Points on a hilly landscape, in no order, each with its height.
A climber steps from a point to the highest of its 2 nearest points, and stops where none of them is higher. Distance is the straight distance between rows; heights are no part of it.
j_465 height 65.9: [171 138 120 148 180 101 147 147 112 142 178 134 118 119 142 120 130 116
 101 139]
j_742 height 47.8: [115 157 164 119  74 196 113 110 169 125  75 122 120 161 104 129 110 131
 147 100]
j_242 height 31.8: [155 131  99 140 110  57 159 136 166 143 145  99 108 128 135  99 100 168
 147 189]
j_560 height 13.4: [139 124 111 135 181 138  94 123 137 117 136 177 133 165 134 156  78 116
 149  79]
j_968 height 39.1: [110 174 152  82  98 170 114 130 125 149 152  85  89 157 118  96 181 136
 135  85]
j_692 height 52.8: [102  62 135 131  73 150 105 127 151 124  98 130 186 133 122  91 150 101
 121 113]
j_236 height 46.2: [138 158 110 121 144 130 155 120 152 127  91 162 112 139 109 191  61 165
 171 105]
j_910 height 20.3: [ 74 126 152 131 206 140 118 177 145 105 162 168 112 115  90 159 169 140
 143  79]
j_950 height 33.8: [135 122 112 103 145  87 139 163 165 136 145  83 116 137 109  81 122 160
 144 149]
j_818 height 24.3: [113 142  89 111  78 113 168  73 126 121  58 112 127 159 149 171 105  93
 159 136]
j_985 height 39.6: [134 203 179 107 133 135 150 134 153 157 103  94 115 112 121 127 149 142
 161 145]
j_418 height 31.4: [135 146 161 134  83  76 171 116 131 161  98 115 129 118 176 134 145 115
 123 155]
j_299 height 43.6: [146 104 143 113 152 160  85 117  96 147 106 120 179 121 120  95 116 119
 119 188]
j_452 height 49.3: [106 106 147  89 147 190  66 139 108 120 119 114 154 128  88 106 148 121
 110 142]
j_694 height 25.2: [154 120  62 162 148  88 162  85 130  88 115  93 124  62 149 119 126 122
 132 172]
j_862 height 14.5: [139 132 130 107 182 164 131 122 125 164 127 139 143 113 117 155 160 138
 155 165]
j_384 height 44.5: [ 89 105 139 119  40 129  89 166  96 125 147 153 170 140 116  64 158  67
  84 100]
j_923 height 22.5: [151  81  78 151 146  82 173 113 107  87 156 103 129  71 136 144 140 157
  99 158]
j_956 height 32.8: [144 121  55 134 139  89 134  93 143 132  74 151 137  61 151 150  86 168
 207 157]
j_948 height 21.3: [101 161 137  93 151 151 104 128 105  72 139 100 100 134  74 151 142 113
  92 110]
j_713 height 37.5: [152  89 142 184 124 106 140 151 128 120 134 112 187 121 118  67 101 130
  99 162]
j_351 height 39.7: [100 107 152 124 193 123  82 140 124  96 114 144 115  78 111 115 112 123
 107 126]
j_876 height 49.4: [128 103  94 121 112 164 126 114 174 137 112 117 110 163 133 106 121 104
 152 104]
j_803 height 36.2: [100  92  60 115 129 122 153  93 147  46 117 104 139 122  95 168 153 121
 139  92]
j_60 height 19.4: [165 128 123 136  98 162 178  97 132 172 115 147 116 146 162 177 145 121
 138 136]
j_71 height 53.6: [153 163 105  98 113 141 152 116 160 155 117 125  77 121 107 167  99 178
 146 186]
j_601 height 41.5: [108 154 174  78 119  81 117 142 128 150  89 108 168 155 152 116 138 138
 172 115]
j_492 height 33.7: [136 130 116 115 105  88 167  93 153 162  79 124 115  77 164 154 155 135
 163 178]
j_383 height 35.0: [138 143 134 123  84 124 141 125 136 168 114 122 149 214 158 133 102 136
 170 113]
j_459 height 44.1: [137 172 181 113 187 143  77 128  98 121 114 134 121 103 128 130  96 139
 121 148]
j_764 height 48.5: [109 138 123 113 110  92 142 141 123 112 129  89 148 160 124 100 144  90
 121 106]
j_914 height 46.3: [112 116  85 151 140 117 124 101 151  42 127 131 138 124  97 140 119  97
 118  86]
j_117 height 20.4: [127 164 173 105 130 137  94 176  73 142 188 130  95 141 121 102 137 152
  89  88]
j_565 height 59.1: [146 155 124 165 126 136 141 100 139 180  96 124 138 151 191  85 113  72
 154 139]
j_164 height 61.7: [182 129 137 137 164 117 123 165 113 164 191 143 130 164 138 126 105 164
 117 144]
j_871 height 35.9: [ 93 157 123 153  69  86 108 138 113  87 169 140 127 203 133  91 101  72
  89  86]
j_638 height 59.2: [ 98  73 116 155  80 133  93  95 144 106  96 160 164 123 157 114 128  78
 131  94]
j_974 height 18.5: [113 164 148  88 148 171 120 112 105  83 113 123 149 167  68 197 136 135
 128 121]
j_114 height 48.3: [ 89  47 133 108  67 120  94 165 123 130 138 151 162 114 111  92 164 122
  95 101]
j_884 height 12.0: [134 130 107 134 178 168 167 103 149 126 101 142 114  78 111 182 161 114
 147 140]
j_805 height 68.6: [155  82  62 141 165 153 178 127 182 147 147 125 124 117 107 140 154 155
 163 142]
j_100 height 26.4: [ 91 119 154 106 151 108  53 145 108 106 153 194 130 121 141 147 135  91
 106  64]
j_744 height 56.2: [114 101 146 123 102 106 145 115 116  83 101 115 133 105 112 159 106 148
  85 160]
j_27 height 7.9: [122 143  86 121 152 137 189 120 149 138 103 151 121  72  65 221 135 180
 167 195]
j_34 height 35.5: [116  93 159 165 196 109 124 150 127 106 119 159 142  42 127 131 137 146
 118 139]
j_708 height 51.5: [176 187 133 122 115 136 124 126 111 166 162  86 132 159 107 101 122 158
 123 213]
j_339 height 69.5: [117  63 106 108 132 137 172 142 133 131 154 141 110 139 106 194 160 183
 119 140]
j_308 height 30.8: [ 83  96  91 123 109  57 146 140 123  73 145 109 110  75 144 110 176 102
 107  71]
j_842 height 36.0: [111  99 105 131 131  81 148 145 138  88 162 117  84 110 120 124 131 133
  95  89]
j_226 height 35.2: [148 148 186 166  99 124 155 173 108 164 154 126 162 136 149  84 143 106
  90 117]
j_409 height 14.4: [113 109 162 102 179 164  97 188 101 166 169 136 123  93 107 101 184 157
 114 130]
j_268 height 69.1: [ 86  90 111 164  32 122 104 114 171 101 138 167 143 163 149  87 125  79
 110  76]
j_120 height 66.7: [172 147  91 156 135 122 133  93 140 178  91 148 153 135 163 114  74 111
 178 187]
j_212 height 26.6: [109  78  89 146  78  78 155 117  97 104 151 120 131 111 175 132 170  87
  96  90]
j_218 height 50.8: [147 190 134 116 116 123 143 116 133 133 102 132  87 143 112 174  47 175
 141 160]
j_970 height 43.0: [123 126 107 136 125  62 127 136 102 130 136 110 167 178 169  88  95 104
 141 123]
j_425 height 37.1: [117 102 111 105 131 104 162 108 142 143 103  96 134  73 146 133 199 117
 143 160]
j_77 height 30.2: [105 137 186 138 114 132  71 135 125 113 130 187 107 124 157 129 110  83
  90  69]
j_61 height 24.0: [117 109 128 141  80 109 148  99 115 117 115 133 106 131 166 162 145  81
  93  96]
j_997 height 16.9: [123 149 142 123 165 132  90 153 153 121 151 149  80 148 126 121 101 126
 134  68]
j_426 height 28.5: [136 125 104 171 152 113 136  89 140  74  74 112 141  67 128 114  87 105
 131 150]
j_487 height 16.6: [ 90  88 142 114 202 149 116 178 138 142 165 152  92  93 100 132 160 161
 133 131]
j_118 height 9.6: [126 176 116 126 203 143 165 126 143 138 116 163  93  77  91 210 127 159
 173 162]
j_795 height 48.9: [185 194  87 107 147 138 123 108 126 169 157 104 106 169 128 128 115 131
 159 190]
j_776 height 28.7: [107 114  67 127 103 101 163  71 135  73  75  90 143 117 143 151 143 106
 160 116]
j_811 height 50.9: [134 210 151 133 113 157 119 130  90 120 154  67 146 182 107  74 148  95
 113 107]
j_780 height 22.4: [ 99 140 158 102 135 137  74 178  96 123 202 182 122 147 111 130 158 111
  88  50]
j_96 height 53.3: [142 169 168 131 111 179 108 106 127 179  86 141 120 137 176 127 121 107
 149 118]
j_15 height 40.8: [106 151 124  96  95 158  93 141 124 137 169 116 129 180 117  86 171  78
 122  64]
j_444 height 61.8: [100  70 138 104 129 141 141 146 111  92 141 120 132 124  75 176 154 162
  90 154]
j_234 height 19.1: [124 141 154 102 150 140  94 152 121 128 163 129  48 126 121 128  91 166
  99 113]
j_280 height 32.5: [142 140 144 175  89 121 139 124 110 153 137 155 144 197 188 125  96  94
 117 103]
j_494 height 57.9: [156 139  96 166 171 116 151 116 129  93 151 124 140 146 125 126 119  85
 118 107]
j_677 height 50.0: [141 142 162 119  96 196 109 101 114 166 102 135  79 111 147 133 116 140
 110 157]
j_447 height 39.0: [ 98 108  92 167  83  52 120 140  94  89 156 129 156 178 154  77 100  84
 103  96]
j_279 height 58.8: [163 131 155 136 124 137 171 160 136 172 168 130 137 173 133 151 131 167
 121 133]
j_497 height 22.6: [ 98  71 120 153 142  92 113 178 151  82 142 138 171  72 100  68 148 143
 127  82]
j_550 height 16.5: [ 78  61 137 127 159  94 124 165 148  84 120 147 138  97 101 147 118 196
 152 112]
j_202 height 32.0: [118  98 142 158 158 123 135 119 169 104  71 129 147  38 133 108 129 134
 141 145]
j_900 height 53.5: [149 206 161 137  92 165 149 120 106 142 134  67 135 173 112  96 143 135
 111 162]
j_674 height 42.4: [106 108 127  94 120 125 149 111 110 115 115  99 178 133 119 151 190  97
 124 134]
j_269 height 37.9: [117 135 176 101  82 102 149 158 156 164 111 115 133 170 146 120 136 160
 154 101]
j_130 height 33.1: [117 114 185 143 109  99 108 167 120 149 134 166 153 112 169  96 141  98
 108  80]
j_410 height 66.0: [ 64 108 130  82 151 163  78 148 164  96 120 119 129 125  67 102 165 116
 138 100]
j_292 height 58.0: [172 125  84 132 147 164 164 122 167 170 144 149  77  99 106 164 136 161
 146 188]
j_317 height 58.4: [151 114  78 132 121 124 128 106 163 147  97 126 122 149 141 108  73 134
 174 147]
j_246 height 56.0: [149 161 159 134  91 173 177 135 137 152 155 101 132 176 118 135 155 136
 113 114]
j_498 height 54.2: [129  73  83 130 153 178 141 128 166 135 157 136 101 139 119 138 158 125
 128  91]
j_137 height 33.6: [163 116  95 140 108  99 142 119 129 164 155 109  88 115 151 101 118 143
 105 210]
j_495 height 16.4: [141 145 143 106 169 184 132 129 116 127 118 144 153 145  72 184 127 173
 151 163]
j_668 height 43.7: [123 196 164 108 112 138  82 114  85 125 117  84  98 161 125  86  82 146
 120 145]
j_607 height 24.8: [ 96 119 135 120 183 158 114 140 112  77 163 161  96 124  83 191 150 127
  90 100]
j_469 height 47.2: [139 119 136 118 109 156  88 130  86 161 142 118  82 127 157  96 113 114
  82 153]
j_433 height 43.8: [113 135 136 117  75 146  84 149  81 144 144 106 126 154 137  58 138  86
  89 110]
j_794 height 30.7: [151 126 125 182 102 116 151  99 118 150 111 163 119 159 183 147  63 111
 127 138]
j_593 height 19.5: [106  83 151 146 127  91 114 174 166  95 129 142 147 117 114 102 113 164
 133  82]
j_703 height 26.7: [107 100 107 144 122  54 142 147 124  77 124  92 153  62 131  75 154 115
 113 108]
j_892 height 7.2: [141  77  64 136 136 112 132  87 101  95 123 147 175 153 148 188 115 120
 151 110]
j_510 height 30.0: [ 95  93 115 125 161 116 138 129 142  91 138 164  76  96 127 188 138 140
 121  80]
j_511 height 47.9: [157 155 166 124 126 194  96 119 133 189 135 115  87  98 123  95 131 169
 127 183]
j_941 height 34.9: [180  96 126 153 122 124 147 137 110 161 161 126 150 106 127 129 131 149
  87 212]
j_658 height 36.1: [157  89 144 159 102 112 152 165  98 159 161 122 174 131 136  77 143 119
  82 154]
j_699 height 37.4: [124 153 185 114 145 109 139 173 155 147 127 103 125 101 112  90 148 145
 134 134]
j_392 height 10.3: [146  78 106 147 165 124 115 118 138 124 119 165 170 139 147 141 106 133
 166  97]
j_752 height 47.1: [120 157 161  97 154 135  93 120 122 146  94 135 159 148 142 134 137 102
 166 104]
j_450 height 43.2: [103 188 162  88 100 186 120 115 143 132 103  79  91 139  94 121 150 152
 144 118]
j_475 height 52.4: [128 127 160 141 101 160 127 114 132 100  94 128 140 137 110 143 107 116
 107 133]
j_499 height 21.4: [135 139 133 140 106 172 157  98 139 151 129 153 107 145 159 182 163  78
 114  80]
j_963 height 46.1: [177 175 170 138 168 190  90 129 116 158 137 136 126 121 110 116  97 171
 130 169]
j_468 height 39.4: [124 108 100 112 135  85 152 108 139 121  84 149 122 102 146 179 100 168
 175 115]
j_650 height 45.3: [157 225 168 112 119 134  91 104  84 167 136 114  89 144 147 120  91 173
 144 163]
j_605 height 46.5: [185 237 130 131 142 137 119 104 104 173 150 134  99 162 149 154  89 139
 155 165]
j_767 height 40.1: [149  93  90 158 139 116 113 117 111 135 120  99 172 117 139  66 111 102
 120 194]
j_502 height 4.8: [158 114  70 160 147  94 149  75  90  90  99 138 181 108 158 176  97 120
 152 144]

Where does a climber stop that starts at each point below?
j_892 -> j_410
j_100 -> j_410
j_950 -> j_339
j_968 -> j_339
j_137 -> j_410

Call two points neighbours if one is among the 2 nearest of the other. Go from one point of each pair to the other, from neighbour to neighbour, staying as high as possible. Name the lowest point that can't be avoided.
j_96, j_268 -> j_433
j_120, j_410 -> j_242
j_805, j_96 -> j_876
